Each row is a point on a landscape with many valleys, with its height.
From any point a ball takes the steepest step (drop divided by distance) to one of its 2 nearest points. It stops when none of these is lower. Distance is the straight distance between rows; heights are no part of it.
(693) h=5.93: [142  79 139 161  95 137 171 109 150 105  61 124 145 178 123 113 157 153
 131  93  64 157 138 131 106 155 167  85  73 201  99 167 121 157 148 162
 137 127 103 165 123]
(1274) h=5.32: [ 99 174 140 153 148 148  89 147 158 115  85 164 129 140 114 152 132 103
 134 140  94 139 169 119 111  91 153 143 113 130 105 135 154 134  96 140
 112 137 152 115  92]
(914) h=4.74: [105 136 128  61 130 126 105 135  80 190 116 114 131  90 122 123 135 122
 148 142 204 137  50 133 134 153 135 206 224 123 148  93 110 136 145 114
 102 152 184  63 138]
(1384) h=4.32: [116 131 134 156 131 165  91 143 185 132  87 133  93 129 104 130 143 136
 116 161 102 130 142 120 155 105 152 110 125 105 123 152 162 161  94 144
 102  96 156 123  64]
(121) h=6.26: [140 172 140 116 127 120 105 156 123 127 148 168 109 121 150 117 121 101
 126 162 144  99 141 138 113  96 138 125 117  59 144 151 140 107 152 110
 141 107 108 154  88]
(328) h=4.67: [105  86 158 120 145 149 177 154  88 149  70 133 116 160 127  84 174 122
 132 124  88 184 144 138  67 145 193 129  85 168 125 162  90 170 169 152
  99 114 123 156 104]
(374) h=7.23: [106 151  95 110 144 188 115  72 106 123 107 139 153 130 114 173 136 114
 143 104 169 197 137 184 157 119 142 207 167 158 121  99 123 133 121 116
 118 165 152  60 140]
(1247) h=5.92: [100 198 128 128 130 110  65 136 137 112 155 181 134 100 136 140  75  83
 147 181 181  66 117 111 146  89  94 125 164  74 129  93 174  89 121  95
 161 172 166  97 141]
(1467) h=5.35: [179  85 133 147  88  83 179 147  99 135 122 101 128 157 151  89 136 165
 126  88 100 122 115 144 128 130 133  96  85 117 143 159 119 126 150 154
 142  99  61 168 140]
(119) h=5.73: [140 159 171 159 103 114 127 184 130 120  84 193 131 140 158 114 134 109
 132 141  72  99 161 128 105  74 147 100  61  93 118 173 128 118 140 158
 127 106  97 163  68]
(839) h=4.79: [160  99 117 120 107  86 155 151 106 140 164  85 137 112 146 115 131 139
 129 108 143 104 116 140 130 142 119 120 127 108 148 147 113 126 143 117
 122 108  93 165 158]
(937) h=7.42: [103 153 133 119 151 122 101 203 129 151 139 149  83 103 154  52 133 117
 130 213 148  84  89  72  85 113 166 105 122  74 121 154 148 149 129 123
 125 110 168 138  99]
(31) h=5.85: [153  34 141 144 116 117 175 162 123 168 102 110  87 159  98  83 164 203
 107 126 107 139 127 115 140 164 165 102 108  99 155 174 118 179 128 130
 115  52  89 140  84]
(1524) h=5.07: [113 102 153 155 135 156 170 134 103 107  65 166 162 158 158 101 151 121
 166 110  67 164 169 139  69 136 163  96  67 204  90 176  85 147 162 170
 132 119  97 155 104]
(1237) h=7.15: [105 184 144 157 149 109  84 178 175 113 146 152 132 105 140 118  96  97
 141 183 137  49 120  55 120  92  88  91 128 100  93 121 191 107  88 109
 151 157 162 125 149]
(1261) h=4.13: [125 108 130 105 126  81 153 178  99 154 183  65 142  99 150  89 124 130
 144 136 170  92  73  84  97 157 124 107 144 133 123 122 107 127 139 111
 102 125 137 163 187]
(1027) h=4.76: [133  78 112 126 120  90 162 126 137 144 121  64 152 144 130 115 138 147
 125  89 107 143 104  95 113 153 126 117 104 189 108 110 117 144 119 143
 117 132 115 167 180]
(1172) h=6.40: [156 156 155 147 132  87 124 189 137 110 145 143 120 136 156  87 119 123
 130 142  98  68 126  93 111 110 123  61  86  93 117 165 151  95 134 146
 170 131  99 181 126]
(923) h=2.45: [105 174 126  90 155 135 107 142  81 126 162 165 140 109 160 122 110  99
 137 142 174 125 132 129  93 114 129 145 144 116 121 112 119 119 140  96
 142 135 147 127 140]
(1364) h=4.08: [148 140 132  93 112  92 146 147  67 134 187 134 151 106 165 138 125 113
 135 109 172  97 139 174 103  92 100 144 136  85 154 137 109  96 181  97
 137 119  91 165 143]
(787) h=5.83: [162  82 131 130  98 119 172 135  89 148 111 115 113 149 132 116 158 158
 120 102 118 153 144 172 135 132 145 135 104  98 172 167 110 142 155 127
 104  72  71 143 111]
(382) h=5.27: [105 200 121 103 123 104  79 114 107 111 174 177 139 102 141 151  71  79
 153 154 210  86 122 134 153  93  72 135 177  76 149  65 153  77 123  96
 180 192 161  84 160]
(178) h=8.95: [103 107 120 126 131 180  99 108 175 153 116 116  96 136  83 111 116 149
 122 154 136 140  88  83 190 162 136 132 172 125 131 128 150 155  89 147
 122 125 178  75 120]
(1305) h=8.83: [154 157 136 176 113 124  92 110 211  94  99 148 131 132 107 185 125 146
  98 127  70  83 177 146 186  74  99  96 113 107 120 129 182 111  76 138
 156 145 104 132 114]
(992) h=5.77: [ 80 141 134 112 175 164 122 122 121 117  99 124 150 143 124 121 140 104
 147 130 103 186 147  91  71 154 160 161 136 215  73 109 123 153 116 146
 111 158 179 104 143]
(544) h=4.47: [154 127 124 112 110  93 152 134  96 131 166 108 137  98 151 133 128 126
 125 112 149  98 109 163 136 124 108 139 130  93 152 140 109 112 161  98
 128 116 102 156 156]
(1518) h=5.25: [136 132 148 163 116 152 160 134 126 103  61 174 150 161 148 138 154 123
 156 108  64 161 156 158 102 120 157 110  74 168 108 174  97 132 156 169
 126 120 101 157  75]
(905) h=2.85: [118 181 108 131 136 136  95 106 150 105 143 153 139 124 132 147 107  94
 137 154 153 127 146 127 147 118 101 133 148 116 102  98 156 104 108 108
 151 170 152  98 152]
(815) h=8.81: [128 184 109 124 125 119 112  74 120  76 181 163 145 122 156 190 101  78
 130 110 162 118 177 177 151  95  59 129 138 102 139  96 148  56 131  95
 170 179 104 121 154]
(515) h=2.86: [164 118 124 133 106 144 138 100 119 129 117 157 100 134 115 130 146 144
 103 133 116 142 158 181 172 127 141 141 113  67 175 181 127 137 147 125
 128  77  75 137  58]
(188) h=3.20: [144  80 128 135 116 144 146 122 142 129 121 157  87 140  90 112 154 168
 103 137 117 148 144 145 177 146 143 122 112  60 177 184 130 162 132 133
 119  57  98 129  50]
(181) h=6.05: [139  38 120 139 120 124 164 140 139 154 122  92  93 143  92  93 157 197
 112 127 115 137 107  98 146 166 149 108 121 117 149 143 120 172 118 124
 107  61 113 142 119]
(603) h=6.38: [143 140 120 139 133 129 128  83 157  89 124 122 157 152 116 164 129 128
 123  89 105 160 164 140 137 133 110 130 116 183 105 101 143 111 120 131
 152 166 123 134 172]
(1272) h=6.71: [117 147 137 141 148 144 124  90 156  91 121 128 166 149 116 158 130 117
 139 100 107 176 167 108 121 140 115 142 126 202  82  94 143 125 110 135
 138 169 149 110 158]
(150) h=8.17: [106 125 116 106 126 156 110 112 128 158 130  98 142 122 108 127 121 125
 140 127 163 142  82 120 167 160 130 168 189 150 114 102 128 152 105 123
 130 157 185  72 173]
(1153) h=3.77: [133 192 121 131 145 121 101 124 133  88 151 165 140 117 140 164 104  90
 129 138 145 110 164 143 124 102 103 124 121 112 123 115 149  88 120 106
 146 157 117 123 127]
(278) h=3.03: [109  95 134  82 130  96 133 175 102 194 163 103  81  85 106  93 108 168
 139 174 186  82  34  64 130 164 130 136 206  81 185 119 110 140 138 113
  97 111 167  83 127]
(129) h=8.62: [125 187 107 124 133 141 108  70 102  81 154 173 149 119 151 193  96  80
 128 100 172 143 181 178 129  96  76 163 137 121 128  90 147  82 136 105
 150 176 105 110 135]
(1553) h=0.54: [ 97 183 129 104 167 136 115 108  57  99 173 161 149  97 179 149  75  75
 140 122 185 118 161 134  65 109  84 148 160 155 113  62 119 106 135 113
 152 174 125 110 149]
(98) h=7.86: [135 136 120 152 118 175  85  72 193 100 115 148 135 131  90 171 121 131
 110 138 114 140 148 153 208 122 120 131 147 113 139 130 152 117  94 129
 121 128 142  80 106]
(1499) h=5.76: [163  98 111 135 108 108 161  93 130 127 109 100 144 151 123 135 144 144
 119  79  94 144 139 154 149 134 133 123 100 159 125 128 119 132 135 142
 142 117  83 160 155]
(1393) h=7.39: [140 148 128 143 133 175 110  79 178  98  89 122 137 157  84 172 144 129
 120 110  90 175 175 151 150 132 141 150 137 173 103 127 143 131 108 148
 122 135 144 105 113]
(240) h=7.78: [118 144 114 107 150 131 145 103  86 123 142 130 163 119 138 163 124 102
 132  88 152 159 152 163 114 121 116 165 135 169 120 103 110 106 138 113
 130 146 110 129 162]
(817) h=3.49: [140  83 131 144 123 149 137 125 161 129  95 133  85 148  86 113 157 177
 108 144  93 155 151 114 173 142 147 106 117  89 167 184 144 159 117 147
 121  65 112 132  45]
(562) h=1.57: [ 96 197 120  94 156 137  95 128  62 116 169 183 146  98 167 135  88  80
 145 151 191 115 134 119  66  95 102 154 164 125 112  82 126 114 127 104
 143 165 141 117 136]
(300) h=6.96: [112 169 140 123 145 122  83 193 138 156 148 173  83 100 149  74 114 117
 133 221 154  59  87  85 106  86 162 104 133  32 154 148 161 127 147 122
 133 106 166 135  80]
(1428) h=2.62: [130  82 128 103 118  90 149 160 114 169 184 100  85  89 105 104 105 157
 129 155 184  74  42  79 157 166 116 117 181  80 186 129  99 120 139 109
 100  98 152 107 146]
(426) h=5.60: [170 106 141 145  96 110 167 140 110 129 116 128  99 152 129  93 145 158
 116 105  99 124 139 145 139 128 149 109  90 108 157 170 130 140 145 134
 147  87  72 158 105]
(830) h=5.01: [149  79 118 119 121  72 157 118 123 139 139  58 173 136 140 129 125 145
 140  84 113 134 103 106 101 154 115  86 104 201  99  98 105 114 122 150
 121 148 104 168 203]
(1390) h=5.39: [121 134 152 170 111 160 140 152 128 109  48 190 137 159 154 130 155 124
 142 111  51 141 182 154 101  91 159 103  55 149 107 174  99 147 138 170
 116 116 112 151  63]
(639) h=6.60: [125 113  92 100 125 154 152  74  89 146 111 107 166 123 119 187 156 128
 130  97 172 205 135 220 114 130 153 206 148 140 154 119  74 128 155 106
  58 117 119  94 114]
(78) h=2.73: [131  54 110 135 106  95 156 154 152 162 163  52 119 114 114  96 122 180
 129 133 147  94  65  68 125 181 123  95 138 131 119 114 107 148 106 122
 107  94 130 154 179]
(13) h=3.79: [103 181 106 115 130 144  93 103 121 105 155 157 148 118 135 156  92  82
 147 132 178 132 130 141 152 121 105 153 175 125 113  87 143 103 104 105
 158 186 150  91 161]
(346) h=6.18: [150  76 100 125 106 131 154  85 100 153 116 100 142 120 115 173 156 148
 115 100 154 169 131 209 152 151 137 173 136 115 174 142  83 141 155 112
  60  77  92 115 103]
(1368) h=3.02: [107 147 121 102 131 114 110 159 109 164 169 117 119  99 131  95 103 115
 142 159 176  95  53  75 134 151 120 137 186 128 114 102 135 139 111 117
 142 159 192 103 175]
(1401) h=5.31: [158 100 115 130 121  78 169 102 122 119 139  92 183 148 147 136 120 144
 131  71 104 119 120 140 120 132 100  92 102 192 119 105 121  92 130 144
 164 160  88 168 193]
(926) h=5.26: [158  58 146 115 101 118 169 169  56 177 115 123  94 126 122  91 184 176
 112 149 153 144 130 173 105 136 172 148 115  63 169 174  86 161 172 109
  70  54 106 132  72]
(478) h=8.16: [118 172 147 171 133 105 104 130 188  73 119 137 147 135 128 165 112 122
 125 118  83  76 158 100 132  97  75  85  96 149  93  92 182  85  78 146
 159 187 130 137 155]
(177) h=5.29: [ 78 111 136 109 160 152 134 124 119 137 101  96 144 148 121  99 147 111
 135 127 102 179 123  71  72 164 161 151 124 218  65 117 127 178 116 140
 109 149 173 118 168]
(1022) h=5.03: [135  94 132 102 134 149 162 161  60 177 108 126  97 123 128  88 178 160
 109 155 160 165 110 170  89 127 173 161 123  80 158 163  95 176 164 105
  81  80 130 130  72]
(876) h=6.99: [130 109 129 137 125 147 114 102 217 114 122  82 124 144 100 113 128 155
 122 136  99 133 119  68 139 163 116 107 129 185  82 112 160 158  83 131
 136 148 165 132 162]
(284) h=8.37: [132 163 133 172 119 127  93  96 211  74 118 127 157 144 118 179 120 140
 119 113  77 103 165 106 150 100  93 100 110 162 100  87 180 108  62 144
 162 184 136 128 160]
(822) h=7.90: [119 176 153 158 146  99  92 158 171  95 125 137 139 131 135 134 109 114
 131 135  90  75 151  68 108 108  90  82  97 143  89 111 167 106  82 143
 156 165 136 147 144]
(435) h=6.54: [ 78 161 161 118 173 152 113 156 108 111  98 161 139 129 135 115 129  90
 144 140  93 145 161  97  44 131 155 140 101 176  96 127 106 134 138 161
 120 142 143 121 102]
(498) h=7.27: [136 134 146 131 146 102 145 134 108 107 138 134 153 135 150 114 125 117
 137  98 102 125 136 125 102 134 120 104  93 169 117 130 111 110 141 146
 162 138  99 166 146]
(613) h=5.78: [162  73 120 156  88 122 174  93 160 114  81 108 159 182 121 104 138 159
 127  84  65 150 130 134 127 147 147  87  77 206 110 151 132 152 141 164
 145 141  97 163 145]
(184) h=8.54: [146 161 132 165 113 134  95  79 215  71 104 127 158 148 101 196 126 140
 108 105  80 134 187 144 170 107  99 112 115 161 111  98 165 110  73 133
 155 175 130 119 145]
(1284) h=7.74: [119  97 122 126 127 151 119 101 166 156 133  79 142 128  95 117 119 145
 127 129 154 140  76  83 175 170 112 143 183 175 102  93 137 164  84 133
 131 157 179  90 192]
(128) h=8.11: [134 158 123 143 121 152  77  79 182 118 134 156 120 116 102 170 103 112
 118 147 133 116 134 142 212 116 101 130 158  89 147 127 161 101 102 128
 141 139 152  75 120]
(746) h=3.35: [115 157 119 110 144 119 129 152 107 132 158 125 124 112 149 106 123 105
 132 145 142 125 119 105 117 127 128 128 134 128 113 126 132 132 125 106
 139 137 148 144 142]
(1579) h=6.34: [125 120 142 155 114 152 113 116 202 106  69 122 117 163  92 139 151 142
 123 114  53 155 156 116 136 128 143 112 109 172 104 139 149 154 108 167
 124 130 143 144  92]
(586) h=3.75: [169 147 127 101  98  93 129 133  86 119 190 158 120 110 166 142 113 120
 122 113 165  89 153 191 140  82  96 136 125  51 161 142 114  88 171  98
 168 109  75 172 128]
(635) h=5.54: [123 143 163 164 111 138 126 176 136 120  59 180 117 152 138 122 154 119
 142 133  55 124 162 135 101  88 166  94  64 117 119 176 122 142 129 166
 120 112 110 161  59]
(327) h=0.73: [120  91 131 100 124 127 134 123 158 173 157  90  99 111  90 119  93 160
 120 134 160  91  55  64 188 161  93 135 206 123 146 109 127 132  93 130
 117 143 174  93 174]
(1137) h=8.04: [119 173 121 140 138 182  91 109 158 106  83 170 118 145 101 182 141 109
 126 132 115 169 184 183 148  76 155 170 134 115 121 145 144 125 105 133
 102 130 133  91  62]
(358) h=1.62: [100 173 134 116 173 135 134 116  43 106 185 138 166  96 173 137  83  73
 136 105 163 117 152 134  44 122  93 150 141 193 107  60 112 104 147 118
 153 169 123 114 167]
(1419) h=7.10: [157 172 126 141 126  63 107 145 163  98 185 140 117 106 161 129 100 123
 130 153 129  41 141 108 151 101  72  49 108  72 135 129 165  62 120 104
 200 149 101 166 164]
(502) h=4.22: [129 181 139 129 147 112 125 124  95  87 160 181 155 117 160 159  99  81
 129 110 148 109 169 149  93 101  89 122 111 123 134 100 129  82 150 131
 162 151  94 138 126]
(323) h=6.04: [159 164 162 152 107  97 123 186 142 118 113 150 108 143 152  97 128 125
 134 143  79  85 137 111 120  94 135  76  68  88 127 177 146 109 135 153
 152 115  94 176  92]
(419) h=3.21: [133  56 110 125 101 103 163 148 127 157 147  56 129 113 117  99 141 163
 136 130 150 132  79  94 119 188 136 104 146 143 133 107  96 147 126 112
  76  87 133 142 154]
(81) h=4.07: [ 93 126 135  65 143 131 100 158  97 204 117 112  94  90 116  92 135 145
 146 161 193 122  35 101 124 160 138 183 227 115 152 108 127 159 122 127
 110 134 198  66 129]
(82) h=6.22: [ 64 151 149 110 189 173 112 136 103 108  83 148 144 137 134 119 134  95
 146 141  96 179 166 100  43 134 160 153 121 205  87 123 114 140 129 155
 106 155 167  86 109]
(901) h=3.60: [139  66  96 114 105  96 152 121 126 154 159  41 140 118 134 112 133 141
 149 123 163 154  79  99 115 205 129 112 161 149 132  98  83 129 126 107
  68 109 131 133 182]
(1083) h=3.22: [177 145 123 120 103 125 128 117 104 122 144 157 103 122 144 127 129 125
 115 131 131 122 157 188 168  94 121 139 108  49 173 172 120 118 168 111
 152  85  73 152  83]
(737) h=9.15: [ 98  76 123 128 131 178 123 117 179 145 115 104  91 149  74 100 138 172
 111 155 129 147  85  65 172 170 139 120 158 138 114 127 149 172  85 148
 114 103 171  96 115]
(724) h=4.88: [102 158 133 151 145 162  76 152 168 129  82 147 114 127 108 139 136 112
 134 163  98 120 142 119 138  83 156 138 126 115 105 139 176 152  87 138
 111 133 169 101  90]
(474) h=8.40: [124 162 100 110 131 149 135  66  86  93 150 170 158 130 150 218 112  91
 128  76 174 170 182 214 126  94  90 197 133 118 144  97 110  72 155 101
 145 156  94 110 120]
(360) h=6.79: [ 81 157 155 131 175 138 117 157 106 101 127 139 145 128 147 107 114  94
 136 128  89 130 149  90  57 133 133 116 100 183  88 114 106 126 135 156
 139 145 144 134 129]
(590) h=6.74: [145 100 136 150 116 152 111  84 223  91 104  81 137 156  92 134 134 162
 117 114  77 143 142  84 150 156 128 107 119 194  91 106 163 160  91 145
 143 152 148 125 152]
(1069) h=8.42: [118 156 127 112 127 156  73  96 168 138 127 150 118 123  88 153  99 118
 125 156 154 119 113 127 207 128 118 155 180  90 158 116 162 118  94 142
 143 149 168  54 120]
(363) h=5.53: [161 105 110 140 116  81 158  80 146 100 131 107 181 161 131 148 118 147
 121  75  80 131 138 153 137 137 102  82  89 198 113 118 131 103 120 149
 181 173  92 163 190]
(1100) h=5.65: [145  62 141 137 116 131 160 172 101 171 128 128  77 136 109  65 163 189
 103 148 127 128 119 127 136 144 159 113 111  73 166 176 117 167 142 125
 109  54 102 145  75]
(812) h=7.09: [116 144 131 144 145 179 106  87 167  91  78 123 150 161  92 165 144 128
 137 101  87 192 171 126 123 134 147 154 130 208  85 111 139 143 101 147
 121 168 164 108 129]
(581) h=2.60: [106 172 137 136 172 139 139 123  43 101 166 153 158  98 190 122  76  67
 143 102 138 110 159 155  33 124  95 140 116 191 119  60 104  98 173 138
 168 156 103 134 148]
(707) h=4.90: [ 99  81 161 138 140 149 179 133  79 134  75 139 155 153 149  85 155 116
 146 113  83 172 143 138  64 152 168 115  75 200 106 150  84 152 170 165
 114 114 105 160 127]
(1533) h=3.78: [208 111 126 140  74  83 170 107  95 121 146 122 125 158 162 124 117 163
 113  91  98  91 146 187 165  89 104  96  98  84 158 176 124 103 171 141
 169 108  31 149 138]
(306) h=4.82: [ 89 100 144 118 156 125 148 132 106 134 102  96 156 141 131 111 145 117
 127 107 101 165 126  93  80 150 156 135 102 210  89 120 107 151 126 146
 115 134 141 146 164]
(762) h=1.58: [128  72 122 126 120 117 143 123 156 156 161  98 104 103  96 130 112 170
 114 134 146  91  62  84 197 164  98 128 179 104 161 126 122 126 107 135
 116 108 151 102 158]
(1240) h=6.39: [132  77  99 110 121 152 150  67  92 146 115  87 145 123 117 183 148 129
 123 108 171 190 117 224 148 151 142 195 162 133 175 130  75 136 156 109
  53  97 118  82 106]
(190) h=6.53: [149 117 128 149 115 142 124  89 209  96  90 109 133 158  90 143 149 154
 112  96  69 153 149 106 146 139 136 108 107 192  97 126 156 154 107 153
 139 150 142 146 122]
(405) h=7.73: [143 166 113 131 113 116 107 111 149 115 176 158 101  90 138 148 101 104
 110 150 154  85 130 155 187 103 100 105 139  48 169 126 141  89 141  92
 162 117 122 129 120]
(480) h=7.63: [140 150 112 138 134 166 102  78 174 103 113 132 134 142 103 165 130 129
 122 119 114 164 165 152 175 132 124 150 136 142 121 128 147 116 103 125
 121 135 140 103 121]
(681) h=6.94: [101 135 135 140 140 154 100 174 178 139 103 113  78 126 115  92 144 134
 133 181  92 117 113  65 108 137 167 108 123 127 101 151 159 176  98 136
 102 116 172 127  86]
(77) h=7.61: [ 97 185 154 148 152 101  87 178 164 109 137 148 147 112 149 129  98  95
 132 162 106  60 132  44  97 104  91  92 112 130  85 112 175 117  79 129
 147 169 156 138 149]
(105) h=8.22: [106 166 123 154 150 182 105 113 147 102  54 174 136 152 112 194 144  96
 136 116  94 176 205 187 114  76 154 176 114 142 117 135 136 119 112 148
 108 151 135 101  55]
(951) h=5.99: [137 167 140 127 123 127 125 153 121 118 131 162 114 131 143 116 139 112
 124 146 122 124 145 151 119 109 149 126  99  93 137 161 132 119 144 128
 143 110 112 155  84]
(1320) h=7.83: [121 176 105 116 136 181  90  89 133 112 100 171 121 128 123 172 130 103
 126 140 143 169 153 192 143  95 150 179 139 103 140 134 134 119 136 112
 116 123 130  84  75]
(1577) h=3.66: [128  75 115 120 115 116 167 146  97 173 124  65 131 126 128 105 157 145
 135 124 140 163 101 114  96 168 152 139 133 148 132 125  92 152 135 116
  72  99 133 137 138]
(1586) h=6.75: [164 160 127 137 117  70 128 157 154 110 165 134 118 124 153 106 115 127
 123 140 101  63 132 103 137 109  99  63 100  92 129 150 156  92 126 122
 186 138  95 182 150]
(1143) h=6.13: [153 112 141 167 104 141 137 130 165 109  70 125 120 171 112 121 147 151
 130 108  53 145 141 134 125 127 145  93  84 162 117 161 133 146 134 165
 137 129 115 166  89]
(1539) h=7.54: [132 155 130 120 152 119 154 119  98 113 137 148 158 133 137 150 130 111
 128  93 126 153 154 153 108 125 121 149 108 162 120 117 110 103 139 132
 157 143 102 143 148]
(1252) h=8.03: [127 136 102  97 127 133 145  83  93 120 145 119 173 117 129 194 130 117
 129  82 164 159 142 198 132 110 104 192 146 140 135 113  97 100 151  98
 112 137 104 115 155]
(66) h=3.30: [101 182 145 156 169 138 120 129  62  84 141 170 156 108 179 122  86  76
 136 113 124 111 174 151  26 119 100 126 103 171 119  72 106  84 167 148
 166 167 105 127 119]
(130) h=7.91: [147 141 117 122 120 118 105 102 136 139 177 170  88  93 128 146 100 115
  99 146 152  91 113 154 199  97 100 128 149  35 184 138 124 105 151 109
 150 102 120 119 104]
(1308) h=5.10: [161  93 140 122 106  74 172 154  84 139 144  94 154 137 162  98 137 142
 129  89 124 111 115 138 107 126 124 103  94 129 137 141 102 113 151 145
 122 112  80 175 162]
(1510) h=5.41: [151  57 147 128  97 110 162 183  67 171 141 122  96 116 135  79 162 184
 111 152 150 114 109 154 114 140 154 139 122  45 173 169  99 152 158 105
  81  50 107 143  87]
(933) h=7.07: [123 148 146 125 163 114 132 147 115 113 142 131 152 137 149 106 121 101
 129 119 100 134 132  94  83 136 132 105  94 176  94 125 117 121 133 141
 151 147 127 159 144]
(1526) h=3.87: [134 103 142 154 130 163 123 147 177 135  76 129  83 149  95 110 157 159
 118 151  75 141 150 104 142 132 155 102 107 123 133 165 151 172 109 161
 108  85 137 142  54]
(93) h=3.58: [131  98 123 111 117  69 147 169 112 155 196  69 127  80 155  95 111 134
 145 149 194  69  55  82 124 160 112  99 160  94 137 112 103 111 157  94
 109 115 138 147 192]
(617) h=2.17: [123  69 116 130 118 105 156 129 124 158 166 101  94 101 106 121 119 162
 113 132 167  88  63 108 175 157 121 125 164  85 178 131 103 123 132 113
  99  94 135 113 139]
(904) h=6.08: [152 119 112 133 120 121 134  90 152 112 128  97 144 148 118 153 135 133
 107  94 108 146 137 132 148 144 111 129 121 174 112 122 143 129 119 121
 146 139 123 142 168]
(1488) h=6.56: [120 169 132 118 133 123  94 184 131 136 150 167 102 102 149  94 118 115
 126 185 152  76 122 117 102  80 154 118 114  41 144 154 152 113 148 111
 126 106 138 153  84]
(780) h=5.98: [146  95 121 122 100 127 159 115  81 146 122 120 122 137 128 142 160 153
 103 107 142 146 141 202 135 128 142 158 118  86 171 161  96 141 165 110
  88  83  76 135  98]
(1156) h=3.08: [132 106 125 110 119  78 146 171 121 163 199  85 100  76 132  95 103 137
 142 154 185  52  37  70 145 153 104 108 182  84 165 122 117 123 150 105
 114 121 165 127 171]
(1258) h=5.66: [117 176 135 135 135 139 109 153 140 123 106 162 122 138 126 138 138  98
 125 150 112 138 162 133  97 103 150 140 109 113 119 151 137 127 126 134
 114 121 134 139  83]
(137) h=1.88: [105 104 124 107 129 119 131 150 136 182 157  87 110  99 113  91 114 140
 139 143 168  96  47  67 150 160 118 137 194 124 117 101 124 145 108 123
 128 140 176 108 170]
(890) h=4.09: [103 154 115 114 132 129 107 152 128 142 166 122 123 113 135  99 112 109
 135 158 160 116  91  94 142 138 128 126 160 119 100 115 141 139 111 108
 150 147 179 112 162]
(52) h=6.57: [ 98 199 139 145 136 106  69 175 149 112 154 172 136 101 136 129  85  81
 151 179 166  49 118  72 130  96  91  99 149  92 108 103 185  97 100 102
 157 174 156 102 152]
(1506) h=5.58: [176  74 116 150  94  97 179 107 121 128 101 103 151 172 139 104 143 162
 129  70  88 139 132 152 131 129 138  90  82 165 131 143 122 127 151 158
 144 123  74 170 153]
(481) h=3.84: [122 173 145 145 158 125 118 127  88  84 141 172 160 122 166 142  93  80
 142 108 120 112 174 155  66 118  88 106  90 158 121 101 115  81 152 145
 155 150  96 137 119]
(1411) h=3.51: [176 158 128 115  96 102 121 126 105 116 170 174 109 111 156 140 109 121
 118 131 151  96 162 200 157  85 105 139 115  26 177 158 120  83 176  93
 171  93  74 161  96]
(439) h=7.35: [127 115 113 138 131 149 113 106 176 131 145  86 124 135 105 118 126 144
 125 128 127 131 105  87 169 160 118 116 140 157  92 106 157 152  94 126
 141 141 163 120 176]
(1602) h=4.44: [118  78 142 127 138 144 173 170  86 165  76 116  93 167 121  89 186 138
 120 136  99 181 129 130  76 150 193 132  94 141 134 157 109 194 158 142
  86  93 127 150  89]
(1146) h=7.34: [105 160 139 124 146 131  98 192 146 143 118 135  98 119 140  85 135 119
 130 191 117 114 116  72  83 121 167 116 118 105 111 154 148 154 118 127
 111 117 161 138  91]
(983) h=6.88: [108 128 102  99 150 171 130  73  96 138 104 116 159 129 125 183 143 110
 138  95 169 197 138 193 123 120 155 213 155 165 119 112  95 139 146 110
  88 141 132  77 137]
(321) h=2.71: [109  89 120 121 122 123 143 149 151 165 158  70 117 108 119  91 117 148
 129 131 155 100  55  64 134 162 124 120 156 145 100 106 127 158 104 122
 119 124 164 131 181]
(1425) h=8.21: [139 137  97 108 122 148 142  58  89 113 141 137 167 121 135 223 126 104
 129  80 177 171 156 234 146 103 106 211 151 122 150 113  88  87 161  82
 112 140 100 108 134]
(17) h=6.25: [123  64 121 137 137 136 146 152 141 157 129  96  95 139 106  87 157 165
 109 142 124 147  99  86 124 163 157 115 122 133 121 141 136 178 119 124
 104  82 136 143 124]
(310) h=4.40: [118  79 124 123 120 112 175 122 107 148  92  84 153 147 128 119 146 132
 127  89 107 178 116 131  89 160 146 132 106 195 111 117  88 145 138 150
  86 128 114 157 162]
(1174) h=8.69: [116 121 123 111 139 174  80  84 161 144 115 133 109 135  78 136 114 135
 129 147 140 151 107 112 214 144 140 154 181 113 153 123 154 136  85 149
 133 141 175  47 110]
(757) h=3.52: [187 116 123 128  87  95 156 109 100 120 147 138 111 131 152 136 127 141
 108  99 120 111 152 199 169 101 109 130 109  74 174 169 115 107 163 121
 158 104  47 152 121]
(917) h=7.41: [138 166 118 141 126  87 103 122 171 104 179 151 113  87 152 136  97 115
 125 154 139  58 130 120 179 106  82  82 133  65 142 116 159  75 120  95
 184 144 116 139 152]
(1444) h=9.30: [ 97  41 119 118 133 157 145 110 161 159 122  96 110 132  71 113 134 191
 111 142 143 136  67  62 172 170 140 128 155 137 128 119 127 170  89 141
  98  96 163  96 137]
(1302) h=4.05: [134  81 133 123 117 116 180 142  89 165  97  90 126 144 126 117 162 144
 131  99 116 181 131 149  97 148 164 147 109 154 138 135  92 153 149 134
  68 103  99 155 122]
(510) h=4.78: [121 100 132 110 152 152 154 165  82 168 105 122  87 137 119  82 176 147
 111 155 137 169 121 145  93 139 182 146 117 105 145 152 116 182 145 122
  92  88 140 130  76]
(1072) h=4.06: [132  91 114 100 121  85 160 157 104 154 166  51 168 110 153  96 123 128
 147 132 172 140  80  88  83 188 132 119 139 149 115 105  85 121 136 112
  75 127 129 147 193]
(366) h=7.60: [116 157  98 115 138 183  97  74 132 121 111 155 128 132 109 175 130 102
 126 125 154 178 139 192 171 110 145 183 153 125 131 121 124 129 129 118
 128 140 149  65 106]
(143) h=3.47: [114 120 134  77 132 114 113 154  95 184 149 123  81  90 120 113 118 152
 129 153 180 100  44  97 142 142 134 165 209  86 171 122 112 136 135 117
 112 121 181  86 120]
(651) h=6.55: [115 109 129 133 148 148 126 147 149 141 105 104  89 142 111  89 155 143
 123 147 106 157 112  86 107 157 158 122 123 149 110 146 144 182 114 133
 111 107 155 138 110]
(1084) h=4.68: [114 182 111  93 120 124  80 107  98 126 161 168 127 101 129 162  90  90
 155 139 193 112 108 153 165 108  84 165 199  94 139  72 132  91 117  93
 167 187 172  70 160]
(1424) h=8.70: [167 147 123 175 109 143  97  77 204  90  92 141 139 139 103 195 131 148
 104 109  67 123 188 165 188  88  98 103 109 130 125 123 167 108  92 149
 148 143 114 119 107]

Two balls start at each pair of points below. Name the first point that both come to, or write -.
(1308) / (1586) => -
(405) / (951) => -
(300) / (77) => -
(119) / (1146) => (1602)

Where does a ball stop that starts at each point below?
(346) => (1083)
(1137) => (1083)
(651) => (1602)
(284) => (905)
(1072) => (137)
(105) => (515)
(937) => (515)

Call two points neighbours if one is among the 2 nearest of the other. Go from one point of each pair to the other, from neighbour to neighbour, staying as low as possible. Name the highest point that can't be avoided.
(905) / (327) => (502)
(1602) / (515) => (937)
(1553) / (137) => (890)
